Each row is a point on a landscape with many valleys, with its height.
A ball rolls from a point to the lowest of its 5 nearest points, and stops where none of them is lower. Distance is the straight distance between rows; heights are no part of it.
nedag h=172: [127 179  27 171 108 145 179 128  64 202  94 154 131 154 122 116  97 102
  70 123 159 192 168 214 103 118 124 147 115 138 142 140 117 118 185 181
 163 114  91  78  74 131 106 125 131 144 163 154 194 150 148 172 110  93
 144 147 139  94  82]
Mon h=76: [153  85 122 117 154 146 117 170 162  58 134 130 138 126 182 154 133 137
 151 100  62  95 126  79  95 158  94 124 114  90 119 132 138 118 115  97
  82 137 130 153 149 126 142 158 118 115 147  95 127 130 107 120 105 156
 137 150 150 202 152]
goda h=472: [126  96 100 118 133 136 105  91 196 117  99  85 126 110  97 136 108 142
 216 110  78  92  96  63 131 157 107 102 180 107 136 110 148 108 125  72
  85 115 112 165 178 151 147 161 117 145 146 133 136 149  75  98 163 102
 106 112 157 153 130]
Zota h=290: [116 117 155 107 155 150 104 121 189 100 139 108 135 131 162 153 117 132
 161 142  87  86 111  97 113 122  89 108 105 101 127 145 135 129 141  98
  92 132 133 141 157 113 126 168 119 135 136  95 108 113  98 136 118 121
 120 145 147 177 137]
Giva h=340: [ 26 190 164 198 152  76 129  95 162 152  96  77 138 124 144 152 103  83
 113 130 153  89  90  44  73  83 140  40 137 114 165 130  95 186 181 141
 183 118 113 117 135 115 134 102 141  97 115 114 139 199 105 116 168  80
 109 126 119 141 122]
tedi h=374: [ 67 126 149 158 136 124 103  80 189 133 111  26 157 116 141 111 102 127
 199 123 118  60 113   4  78 115 129  94 178 114 125 100 131 134 172  71
 131 131  93 171 145 136 148 154 103 120 134 123 122 178  54  91 155  87
 100 124 186 181 157]
solof h=383: [105 136 130  97 128 136 144 126 119 116 180 160 100 125 153 146 146 144
 144 161 189 161 141 180 129 139 151 145 102 143 114 167 127 116  70 148
 125 139 150 105 148 163  90 148 154 157 134 120 111  77 116 112 117 156
 115 110 102 155 110]
Fenir h=259: [ 88 140 153 123 143 137 140 101 177 138 135 101 131 136 125 137 116 116
 140 158 114  91 108  91 133  93 118 100 117 102 127 126 113 133 157 114
 108 130 115 107 133  91 142 126 129 148 119 121 132 117 139 114 149  94
 111 142 135 113 158]
Nezas h=640: [194  76  76 114 149 143 125 181 138  56 116 134  96 123 147 144 133 157
 159  90  60 133 156  94 131 183 114 122 162 104 170 114 134 111  97 111
  65 127 135 168 167 163 163 162 102 108 133 104 165 119 125 122  99 166
 156 152 138 176 154]
bos h=255: [131 171 120  71 113 162 121 106 124 113 171 168  96 129 138 115 162 132
 162 154 159 144 135 193 156 142 152 178 113 167 128 118 123 119  94 176
 102 127 126 111 151 176 129 129 128 172 121 160  95  86 143 162 139 145
 121 103 139 142 148]
dovol h=189: [174  84 104 157 104 150 129 150 107 127 112 130 130 145 100 115 130 126
  96 109 109 122 165  98 158 126 126 151 145 114 106  80 128 116 145 129
 112 168 107 145 115 130 152 120 106 122 129 122 168 143 170 140 146 109
 158 123 129  90 124]
bubob h=48: [125 174 188 107  79 140 114 105  77  94 157 136 140  97 129 127 207  93
 144 164 174 125 109 170 117 125 157 165  57 149 127 143 137 109 149 136
 102  98 145 100 118 122  88 110 129 145 121 150  75  84 141 102 144 133
 128  99 136 145 126]
tib h=77: [129 157 123 131 102 100 161 162  60 151 108 151 164  99 103 130 169 124
  94 134 178 184 138 191 130 140 164 147  94 124 131 147 126 109 148 175
 162 103 130  95  69 122  98  87 143 134 112 140 128 143 165 118 109 129
 161 108  94 123  96]
tepir h=324: [205 104 144 115  98 160  66  90  98 122 111 112 112 113 122  53 108 130
 125 135  57 168 168 144 162 153 117 184 194 206 135  69 130 112  92 109
  82 138  98 164 133 190 128 111 103 136 111 132 168 115 153 185 127 187
 145 103 180  60 155]
rab h=207: [ 85 166 122 119 138 125 181  92  97 148 167 158 139 114 112 125 156 124
 121 140 196 168 128 207 132 107 158 135 100 158 125 146 136 131 112 163
 141 113 132  87 116 128  86 112 163 161 132 165 112  77 139 102 119 164
 128 114 122 132 124]
Diteb h=105: [107 104 155 123 162  99 130 152 125  91 156 129 128 142 176 138 110 151
 130 136 156 118 121 125 109 114 110  98 113 119 102 184 121 136  91 109
 167 138 168 114 132 132  88 143 174 114 154  90  91 101 104 120 100 156
 113 122 102 169 101]
kimiv h=280: [158 122 155 104 123 150 122 167 130  56 153 137 116 117 180 149 149 144
 136 141 126 103 131 144 129 164 113 143  80 124 115 138 118 114 107 132
  86 120 153 133 141 140 108 145 117 148 126 138  92 108 127 127 107 154
 127 117 120 167 137]
dami h=173: [148 112  91 106 156 120 150 168 142 132 131 144  84 153 130 163  80 140
 135 130 141 153 123 138 142 166 114  93 150 105 144 148 100  93  90 140
 135 109 153 147 127 176 137 119 139 151 120 130 173 121 124 122 124 124
 129 137  99 162 114]
gapo h=314: [216  63  97 155 114 119 120 198 109 110  89 170 128 143 129 138 146 146
  80  96  87 130 161 107 151 155 136 161 139 104 129 101 145 126 138 121
 110 141 111 163 115 132 150 112 101  98 103  97 150 162 162 134 107 131
 144 161 113 125 137]
nuta h=288: [127 145 120 163 117  67 148 164  97 161  82 157 162 118 105 151 140 123
  45 100 144 156 106 143 122 121 147 129  72 118 127 150 133 142 158 170
 199 126 110 108  83  89 109  95 155 101 119 122 127 199 140 130 136 123
 141 129  78  92  97]
tupup h=338: [ 86 134 162 173 155  61 146 168 102 133 103 145 155 110 159 142 129 141
  95 101 140 120 107  93  86 106 126 102  87  87 110 155 140 183 125 123
 210  98 159 100 112  87 101  99 180  45 125  87  76 160 115 103  95 140
  93 124  81 136 119]
dovil h=265: [124 129 179 131 149 117 111 163 145 106 124 124 158 125 182 146 142 140
  99 133 120  84 100  90  91 122 125 115  74  80 103 153 133 148 166  93
 116 114 134 118 127 102 106 119 141  85 131 103  89 133 107 110  68 152
 108 142 116 183 136]
tema h=278: [161  81  80 184 115  88 125 188 126 151 105 163 115 149 105 149 112 127
 120  83 107 119 130  53 131 139 122 118 156 114 124  91 128 120 164 132
 156 145 117 184 134 135 182 128 106 111 114 109 186 191 144 131 169  81
 128 129 101 132 104]
zolon h=40: [125 191 146 149  73 110 155 132  48 136 110 143 178  84  80 128 190  99
  95 128 196 164 128 188 117 125 150 140  78 125 126 154 146 128 160 128
 145 108 137  80  65  69  74  89 150 125 112 149 101 127 153  87 121 133
 172 119 118 124  91]
faful h=183: [178 130 110 149  96  91 134 190  63 146  93 163 161 128 137 142 138 144
  81 119 152 185 146 177 134 161 177 161 114  97 134 144 133 107 151 174
 177 116 120 114  85 130 117  99 138 105 104 130 133 170 169 131 130 117
 165 131 101 139 107]
neka h=277: [ 57 156 145 140 173 113 148  95 161 145 135 113 138 130 133 160 107 117
 139 163 163 137 101 122 102  91 122  79 144 118 144 146 122 129 133 134
 153 117 126  86 136 104 123 117 174 150 135 130 125 112 120 105 160 112
 100 133 127 138 128]
Malu h=455: [120 130 116  68 146 158 119 110 165 104 161 158  88 125 133 156 117 137
 151 153 123 122 106 147 149 152 114 115 127 135 130 153 107 100  97 139
  99 137 144 136 156 154 141 148 129 157 147 117 118 100 113 149 135 157
 122 145 126 145 133]
vog h=168: [149 135 102  73  97 186 127  60 151 186 151 145  84 139  71 100 123 124
 166 126 106 139 121 173 186 120 112 150 162 181 118  92 140  90  97 126
 101 130 111 143 140 164 173 129 131 145 140 144 155 107 137 186 138 142
 129 156 155  77 145]
lofi h=364: [ 72 116 140 131 146 112  96  87 193 120 106  90 154 128 150 154  97 122
 215 154  88  69  95  59  75 126 110  66 183  85 150 153 135 142 165  90
 143 114 120 164 136 132 152 151 131 143 154  98 120 150  66 115 136  94
 114 144 163 204 117]
Bure h=146: [126 148 122 108 107 142 152 143 104 133 159 153 134 128 107 130 142 115
  92 145 157 156 138 175 127 130 147 137 114 110 127 126 122 101 116 157
 146 121 149  86 113 115 114 120 143 164 121 153 119 121 167 122 135 140
 154 125 107 115 132]
satol h=426: [175  95  74 168 112 116 101  81 142  95  96  86 111 101 112  99 118 140
 151  88  54 153 142  51 140 152 139 131 209 159 141  55 146  83 108  64
  94 133 109 187 159 180 133 152 112 140 131 125 218 127 112 115 118 135
 140  91 146 118 107]
fita h=294: [ 83 130  95 147 189  80 160 135 147 173 129 158 112 130 115 136  73 110
 139  94 148 166 105 133  92 119 113  49 152 118 145 175  91 149 113 139
 182 104 144 101 123 136 121 107 179 123 110 124 134 116 109 105 131 120
 100 112  74 118  86]
Luk h=733: [146 124 139  53 139 162  86  84 174  75 155 136  84 114 143  95 141 153
 192 128  79 139 135 180 163 159 122 175 134 189 127 133 128 122  95 157
  72 129 145 162 198 178 163 183  72 134 164 148  75 110 121 187 166 153
 125 123 161 120 161]
Gemo h=193: [155 114 140 160  75 119 139 191 107 122  97 152 149 132 106 146 156 123
  68 126 118 111 140 119 148 129 137 157  87  91 101 114 140 108 185 138
 123 122 121 118 104  87 120 102 116 103 132 117 118 181 169 127 133 110
 156 134 120 110 130]
kat h=170: [133 142  58 142  85 161 164 120  83 209 109 126 124 166 105 106 101 115
  94 141 156 160 180 180 137 118 121 144 159 145 132 125 129 106 174 158
 147 131  89 114  96 154 139 128 113 123 154 150 205 160 171 159 122 100
 127 154 155  79 105]
dodun h=184: [125 110 121 162 126 131 132  94 162 152 132  72 133 130  89 120 101  97
 113 125 107  93 128  63 152  98 119 121 166 143 107  74 138 120 165 102
 112 161  97 131 111 102 140 131 103 140 116 144 161 148 132 121 178  89
 136 107 139  84 143]
Vonom h=292: [121 117 178 120 134 129 128 152 119 106 151 127 148 111 163 151 136 129
 104 157 166 114 115 131 122 119 135 114  76 103 120 157 111 134 104 130
 127 124 153 107 109 110  87 116 160 130 123 109  93 115 136 108 112 142
 130 108 116 151 137]
Supu h=219: [189  97  93 171  93 127 123 166  77 164  81 139 131 157 127 120 116 137
  65 106 114 152 182 122 143 164 145 167 148 108 107 110 137 102 180 153
 142 155  91 143 114 134 170 115 113 113 118 111 167 184 158 146 143 100
 142 149 131  89  94]
ponuz h=267: [ 68 161 156 127 145 159 139  59 179 165 159  98 126 136 101 131 127 116
 120 182 130 100 108 128 155  87 135 128 131 136 129 103 125 129 160 115
 109 135  77 118 126  76 158 131 101 158 126 151 123 121 149 148 180 110
  99 135 150  79 171]
pefud h=256: [ 62 169  97 167 162  88 179 102 121 159 113 144 132 133 102 150  99  79
  89 119 154 150  98 137  90  85 123  83 129 132 158 137 114 166 153 152
 195 120 120  74  94 105  85 104 167 121 129 150 144 142 135 105 144 115
 120 128  87 101 109]
simum h=210: [145 102 157 167 134 153 104 137 135 105 124  83 162 111 133  99 152 135
 105 113  67  42 134  35 127 114 123 150  98 109 111  89 155 148 179  82
  97 134 106 142 132  87 133 146  93  78 124 123 127 138 109 118 104 158
 110 130 157 139 183]
sabas h=322: [125 134 150 178 140  94 127 177 136 123 103 135 143 129 134 170 115 116
  64 107 105  84  94  58 106 125 112 108  81  78 113 117 131 165 187 131
 155 128 141 123 123  91 129 109 151  72 121 101 120 182 116 101 113 126
 107 136 100 153 139]
madab h=301: [ 61 150 166 111 181 109 128  76 165 123 157 130 133 149 163 148 120 150
 168 156 146 115  97 152  98 105 112  85 139 131 114 192 138 129 109 122
 152 136 141 111 141 120 125 146 151 136 135  95 100  92 110 125 131 113
 105 150 130 139 102]
Rada h=261: [ 96 147 152 127 136 162 110  46 186 149 138  72 126 118  96  97 123 141
 149 155 101 103 126 105 161  90 126 154 147 162 113  65 153 128 128 104
  94 147 105 150 146 107 158 134  75 145 120 149 132  99 110 149 167 122
 109 127 177  64 172]
sim h=274: [142 142 207  91 136 153  98  84 163 104 159  97 154 105 126  83 148 133
 146 146  83  82 135 126 164 111 125 187  83 167 104 100 153 146 129 125
  84 124 113 144 131 101 139 131  78 139 123 153  75  88 118 157 147 134
  93 134 173  82 176]
tupu h=320: [ 75 138 131 185 168  78 135 154 144 147  88 132 116 134 127 170 104  89
  82 121 131 116  97  64  95 116 112  64 102  94 135 120 116 166 168 134
 177 113 129 133 129 103 122  91 161  83 116 116 121 195 119 105 152  94
 112 130  97 138 114]
rifu h=304: [145 108 161  90 154 157  78  96 198  66 134  92 150 108 184 103 128 140
 177 140  70  90 125 105 123 123  98 148  96 119 129 137 153 146 142 109
  83 146 121 168 173 109 144 185  71 129 155 130  80 112  77 156 124 143
 118 139 170 128 160]
Vek h=291: [113 156 133 112 115 111 169 128  46 138 162 154 148 116 118  86 186 141
 155 114 228 150 151 161 111 134 186 140  71 141 109 155 142 135  92 128
 143 130 169  85 136 136  67 129 154 139 119 143  76  89 109  62 114 142
 119  80  99 149 100]
Fosu h=389: [217 115 144  89  57 150  53 132  80  94 115 124  95 130 129  51 128 137
 145 115 109 156 189 167 159 152 139 230 198 209 166  73 114 153  65 139
  97 118 121 168 160 190 143 125  87 113  95 163 131 120 154 173 125 174
 156  89 170  97 166]
kiv h=220: [129 104 150 108 141 153 123 148 129 106 146 126 131 122 135 139 128 110
 118 139 117 102 129 116 141 113 113 132 108 100 118 116 121 120 129 125
 108 130 117 119 124 109 134 118 127 142 125 133 116 131 141 123 145 118
 131 125 140 131 151]
puser h=153: [146 122  94 119  88 181 142 134 100 166 144 145 111 159 107 120 122 112
 119 139 128 137 149 162 165 122 136 147 141 149 134 110 118 105 135 131
 113 135 102 123 114 136 135 114 106 140 123 159 177 127 161 160 136 121
 141 141 145  90 140]
Supel h=260: [182 143 114  78  52 153  98 174  33 118 141 164 113 135 128 104 166 104
 131 142 178 152 170 192 157 153 165 197 123 146 158 104  99 106 104 174
 117  98 135 127 118 173 120 113  99 150  95 166 116 118 168 128 107 148
 160 103 121 142 137]
tof h=303: [ 31 154 138 166 204  83 144  87 139 161 116 113 162 133 166 139 109 111
 143 147 159 128  97 108  56  61 137  29 151 123 147 159 126 204 123 110
 201 129 130  96 129  88 109 122 180 104 133 111 101 110 103 102 126 107
 108 137 106 117 123]
pabin h=138: [197  96 184 154  88 145  86 120  85 104 124 111 150 107 103  70 162 120
 103 105  95  98 164 126 149 131 145 213 122 176 114  92 120 119 150  94
  79 144 114 127 100 116 118 108  84 120 114 140 107 118 164 139 126 140
 159 112 156  64 155]
tanu h=115: [166 166  94 139  71 151 127 145  57 161 113 161 160 124 108 120 158 110
  94 146 187 178 156 230 138 143 149 177 110 129 147 138 129 101 152 177
 158 116 115 112  79 133 117 112 122 138 117 154 155 144 196 150 125 135
 165 132 137 106 111]
Kovo h=379: [137 118 127 175 131  67 140 177 135 134  82 154 135 118 138 153 110 126
  65  82 118 138  92  81 126 125 130 101 105  79 125 147 127 149 166 159
 191 119 135 120 120 114 111  87 164  70 119 108 108 192 133 122 119 128
 127 129  89 132 117]
Togu h=353: [186  95 142 111 129 164 105 154 130  54 147 110 105 115 130 107 155 144
 149 116  56 113 141 112 147 147 112 149 129 142 129  91 134 123  93 105
  79 137 125 152 157 138 121 152 113 127 110 145 110 106 138 144 121 160
 156 137 145 127 168]
nizim h=302: [126 138 211 107 114  95 124 154  96 106 151 137 160 110 180 113 171 147
 141 127 197 118 129 149  83 128 149 135  72 134  96 163 145 157 108 102
 147 121 171  96 120 108  65 136 170 115 130 115  62 109 108  93  80 147
 109  97 114 173 101]
sev h=228: [143 105 129 128 135 168 123  90 170 136 138 107 114 122  96 109 119 130
 148 139  83 109 132  98 163 118 115 147 163 148 116  79 133  96  84 100
  86 150 108 150 143 130 154 140  97 136 125 129 137 121 120 135 152 135
 137 117 157  82 168]
Tez h=334: [ 87 190 166 105 146 136 106  53 145 113 173 162 110 127 156 117 181 122
 147 176 169 128 116 201 142 120 144 155 100 171  92 147 148 144 129 148
 124 120 132 118 150 115 116 157 136 159 142 134  87  64 132 145 152 148
  93 132 133 144 139]
gito h=456: [120 117 140 141 149  76 153 203  90 140 122 168 133 118 137 142 133 154
  95  82 162 173 121 134 132 148 148 131  95 108 125 178 127 131  94 149
 181 115 162 105 111 120  90 106 166  99 105 116  99 144 135 114  95 143
 119 124  70 149 101]
rumu h=518: [150  97  80 152 131  93 144 181 151 136 100 152  77 155 109 181  83 121
 145  78 117 141 113  79 127 167 109  87 170  73 143 130  84 117 127 116
 138 108 135 151 133 149 162 103 141 129 119 133 160 147 132 107 155  89
 131 132  91 171 101]
tabip h=243: [ 99 145 138  83 151 153 148  94 155 132 167 137 118 138 122 143 133 123
 146 164 140 123 106 182 140 109 120 122 112 136 119 146 125 112 122 133
 117 130 120 117 135 123 126 144 145 168 139 136 117  83 126 137 133 149
 122 130 131 127 141]
nune h=526: [122 110 129  82 159 145 115 134 169  83 151 124 104 125 169 156 118 144
 154 147 113 114 113 129 125 155 117 114 123 133 129 176 118 107 107 116
 104 138 159 140 150 158 117 156 127 160 162 108 113  99  89 137 121 140
 123 136 121 172 123]
Volub h=204: [150 106  82 145  91 144 145 127 140 171 123 106 107 151  80 140  86 114
 140 106 127 128 142  82 138 132 107 118 180 132 119  94 112 102 149 117
 129 150 108 154 130 148 167 121 119 135 132 143 202 170 140 138 144  70
 138 110 121  92  97]
gov h=24: [135 173 193 134  52 126 119 142  81 120 128 109 165  96  92 121 189 103
 101 162 142 104 111 161 135 136 137 159  58 121 132 151 127 137 178 118
 117 104 125  97  95  83 103 104 109 115 107 157  92 124 139 119 121 110
 158 137 145 132 139]
davit h=122: [128 135 167  77 108 164 106 130 123  92 169 141 131 119 137 123 158 113
 133 165 155 110 124 173 132 146 144 157  80 133 117 126 129 112 116 145
  96 118 144 113 123 127 108 133 129 167 109 140  82 103 148 133 123 148
 120 123 128 141 138]
Refo h=198: [153  84 130 177 140 146 106 127 161 101 113  79 133  91 120 102 133 134
 117 111  51  94 135  40 139 101 107 143 143 138 114  50 148 126 147  84
  77 157 122 161 126 113 129 132  94 110 119 123 153 138 113 117 134 137
 151  98 152 114 142]
pefe h=252: [ 78 188 144 134 129 112 168  77 123 155 138 105 163 113 101 131 145  94
  89 183 164 121 121 169  99  75 157 119 109 124 143 145 140 157 151 129
 144 110  93  62 100  63 107 114 153 153 132 157 125  91 153 108 141 119
 128 134 137  98 147]
Bopaf h=254: [121 139  89 120 145 125 165 167 119 173 148 148 126 141 134 147 111 135
  98 120 166 177 134 144 130 135 127 114 148 117 136 143 107  96  98 162
 170 101 146 118 101 147 120  98 156 134 127 150 149 125 144 140 117 129
 134 135 100 131 109]
Pas h=477: [173 101  99  89 104 159 118 157 144 128 116 130  93 148 124 129 100 146
 155 138 100 128 153 107 153 163 124 140 172 120 162 112 115  94  76 113
  87 153 124 153 143 165 175 145 104 140 115 141 184 116 126 136 133 121
 151 135 142 120 150]
fekig h=175: [159 108 106 135  98 179 115  75 108 182 124 102 106 156  96  87  87 128
 124 126 103 150 159 123 169 113 122 148 183 177 109  71 130  88 128 101
  96 161 104 148 132 179 157 124 117 137 138 136 196 114 155 180 143 119
 135 114 161  53  95]
Kosud h=287: [ 87 142 102 166 146  72 163 149 136 161 109 161 111 131 120 166  92 110
 102 106 143 156  99  84 114 116 109  77 118 109 146 146  99 141 151 157
 184 105 147 109 111 119 115  88 160 126 134 113 138 166 133 125 149 106
 123 128  83 125  96]
Duz h=242: [ 70 174 139 151 154  88 184 110  92 150 131 122 175 107  96 109 156 117
  99 143 174 145 123 190 102  84 163  97  88 134 130 164 140 183 119 132
 168 114 120  66  96  61  71 123 174 120 126 160 113 105 133  81 111 134
 117 120 112 104 137]
Tutud h=250: [141 126  68 186 116  78 125 183 118 177  90 154 130 162 107 145  99 102
  79  92 123 155 117  82 131 134 137 111 121 119 117 123 105 144 198 164
 181 145 100 149 124 136 159 117 121 119 142 116 159 198 143 139 175  75
 127 140 104  91  72]
dunak h=137: [186  93 123 124 125 158 136 185 133  82 131 147 114 120 134 138 137 132
 117 107  94 121 139 131 145 154 116 146 118 108 129 111 125  99 102 132
  85 142 129 152 156 139 143 148 130 124 103 133 133 122 139 131 112 141
 152 137 143 154 153]
zegig h=309: [193  71  83 195 141 127 130 131 138  98 100 120 107 131 116 103 124 158
 128  75  61 142 151  41 142 158 126 131 162 124 123  50 150 109 129  76
  86 157 118 186 139 148 135 143 107 102 115 115 187 146 135  96 140 131
 158 132 139 131 127]
dagat h=269: [168  81  93 192 130 119 135 158 147  79 108 150 126 143 119 132 145 151
 101  69  75  85 117  34 146 137 120 132 107 103 107  77 149 140 173  97
 111 130 118 167 132 105 149 128 118  70 124 116 150 176 133 107 104 146
 125 144 133 155 165]
ruzig h=341: [ 95 109 100 102 171 115 172 127 133 159 145 144 119 130 133 131 102 148
 144 116 184 174 147 165 125 121 129  93 144 142 133 186 123 141  82 143
 164 139 159  95 127 140 110 127 176 161 149 126 114  89 100 111  99 140
 114 137  83 149 104]
bator h=174: [128 124 147 136  89 151 148 140 119 140 132 114 151 144  95 118 144 102
  92 145 122 100 137 116 143 104 122 155 106 123 114 111 144 117 163 114
 118 155 131 100  92  97 138 109 107 134 120 124 139 147 158 119 142 109
 130 129 135  79 141]
loru h=230: [123 116 160 141 144 132 114 141 159 115 138  96 147 130 151 147 126 116
 125 138  86  55 120  66  97 121  93 117 105  90 113 120 121 142 145 111
 108 132 121 137 135 102 122 148 112 109 129 103 124 145 102 112 114 114
 125 131 143 151 149]
peda h=349: [146  89  97 115 124 129 141 126 155 135 108 123 110 134  98 157  83 125
 163 109  97 113 119  70 137 142 112 110 173 110 137 104 120 107 129 104
 111 141 127 146 139 141 170 145 119 144 124 124 162 152 114  96 148  97
 121 127 134 133 114]
nugu h=343: [139 127 112 123 118 112 151 199  79 129 148 165 121 130 139 144 136 144
 111 121 168 178 141 159 155 166 154 131 108 116 123 136 107 100  85 156
 150 120 155 114  95 150 109 108 150 128 106 126 124 137 141 125  91 143
 146 120  89 171 115]
zamo h=362: [ 83 170  99  65 167 141 154  76 160 168 154 145  83 136 126 164 119 132
 159 163 164 156 107 195 127 136 110 105 155 149 128 165 131 108 107 143
 125 117 141 120 131 169 143 147 156 171 160 124 151  88 108 146 120 138
 120 162 120 152 101]
Pekeg h=382: [127 133 171  77 134 128  84 117 144  49 169 123 136 103 195 124 151 145
 146 138 116 100 111 146 115 140 130 154  69 139 116 152 120 120 120 135
 103 130 143 124 154 138 109 160 100 136 158 127  62  79 112 155 125 149
 108 110 140 163 122]
Musu h=348: [ 66 106 146 128 187  87 114  91 154 135 115 129 131 141 156 142  78 133
 178 125 150 115 102 111  82 120  87  43 192 109 144 189 112 151 111 106
 188 127 155 106 134 127 139 133 167 140 159  94  94 108  77 103 133 116
 105 135  97 166  81]
Rapap h=323: [ 60 129 173 135 183  81 113 101 122 135 123  97 169 151 188 121 112 140
 150 137 164 107 126 104  52  81  97  70 139 135 120 199 127 203 106 106
 210 130 152 104 129  90 100 133 158  92 135  69  94 136  88 117  94 100
 124 136 111 134 114]
laru h=570: [ 94 156 150  72 183 158  88  32 208 115 149 125 104 128 134 128 143 155
 194 165 122 119  93 189 151 126 112 116 138 148 100 156 158 113 141 141
 105 134 131 181 175 100 168 173  94 162 158 120  98  98  90 177 157 131
  93 164 167 127 127]
belap h=411: [193 154 107  59  68 167  93 138 102 120 136 128  88 151 128 102 143 130
 140 133 145 152 163 198 164 154 149 202 161 175 167 105 118 120  64 164
  88 115 152 148 162 201 164 133  89 136 106 163 139 103 138 180 122 157
 147 105 139 136 181]
nes h=251: [200  87 107 136 112 165 110 133 113 116  95 112 113 149 120  97 102 150
 120 109  69 150 169 105 162 155 131 158 198 158 149  77 136 109  90 103
  86 179 111 161 143 152 151 132  92 121 109 124 177 132 155 158 113 150
 155 127 159  83 134]
Dedum h=129: [201  96 160 134  42 151 115 142  57 133 112 132 141 136 100 101 157 113
 109 138 139 131 183 180 157 151 155 203 124 146 131 105 131 111 160 125
 107 135  99 122  96 127 132  97 101 130 108 152 124 150 176 142 129 132
 166 136 161  71 125]
tok h=163: [145 178  66 128  63 141 138 135  32 173 130 153 150 145 127 100 150 134
  97 155 232 198 162 220 123 112 167 162 124 158 151 118 114 114 128 190
 136  94 124 103  79 172 111 107 115 135 103 162 157 111 162 124 102 140
 155 108 143 153  97]
Duf h=281: [ 64 153 157 180 176  84 146 120 130 149 106 119 158 115 150 124 124 104
  89 122 144 117 111 121  81  81 135  67 116 110 149 158 121 200 129 124
 189 121 153  95 115  85 104  91 181  90 118 107 108 152 132  92 112 115
  99 115  80 103 115]
zor h=467: [110 116 137  76 153 143  75  70 198 105 143 107 109 122 138 141 118 161
 209 144  82 119  83 155 133 131 102 111 153 123 114 166 143 122 119 125
  88 148 135 169 175 143 149 189  77 153 176 109  90  98  87 171 151 127
  97 152 169 144 121]
Lates h=209: [111 178  61  95  91 174 164 102 102 187 144 154 108 160 105 130 123 148
 110 144 185 196 137 205 143 136 121 133 157 158 155 118 126 100 108 165
 147  93 134 119 116 186 133 112 133 163 131 131 181  91 146 156  88 129
 134 158 144 149 140]
Magab h=328: [ 49 143 151 125 186 107 167  95 130 148 152 129 144 146 143 102 126 137
 158 133 173 127 127 156  78  81 146  76 142 145 120 189 132 190  84 121
 185 147 152  95 128  87 107 146 182 128 157 114  83  94 109  92 107 123
 120 143  89 117 121]
Mib h=296: [133 108 138 150 162 106 115 188 169  85 126 131 138 134 170 169 113 115
 122 118  93  87 100  86  95 134 108 106 106  73 129 140 127 146 155 107
 116 120 140 141 143 112 123 131 144  93 123  96 115 150 102 122  98 147
 114 140 131 189 131]
ladak h=286: [100 152 172 149 143  82 176 150  82 143 133 132 174 103 125 111 152 148
 125 103 172 139 126 151  91 115 144 106  80 107 115 175 140 170 103 140
 174 105 153  84 104  79  73 114 170 107 124 124  79 127 122  84 102 126
 126 121  79 125 118]
Tav h=199: [102 113 112 180 128 114 135 148 147 129 115  97 118 134 104 151 104 101
  99  92 130 104 113  42 154 102 119 111 134 129 119  88 126 140 159 127
 140 137 118 142 118 105 155 129 113 115 137 124 150 186 116 112 152  74
 120 115 111 118 113]
Lazas h=767: [135 108  83  57 129 135  84  80 156 129 100 101  84 109  91 113 117 155
 218 113  54 131 107 153 161 165 102 117 189 140 146 142 140 113  85 108
  69 119 128 184 176 165 187 171  88 140 153 126 146 101  75 140 142 142
 110 130 157 112 121]
ridoz h=559: [180 113 119  67 107 161  87 115 149 103 121 109  75 109 120 101 113 155
 190 122  71 151 146 156 162 175 130 165 193 175 162 100 125 127  42 133
  87 137 139 190 176 188 165 159  85 130 132 145 153  91 101 176 114 178
 122 130 162 106 172]

Where does a ball stop that starts at each point below?
pabin | gov
Duz | gov
pefe | gov

Call two points neighbours if one is among the 5 nearest of the other. Go from one point of each pair to the other, from neighbour to neighbour, staying as low as possible. Name the highest point that can't be avoided.
gov / dami | Bopaf
Mon / gov | kiv
dunak / Diteb | Vonom
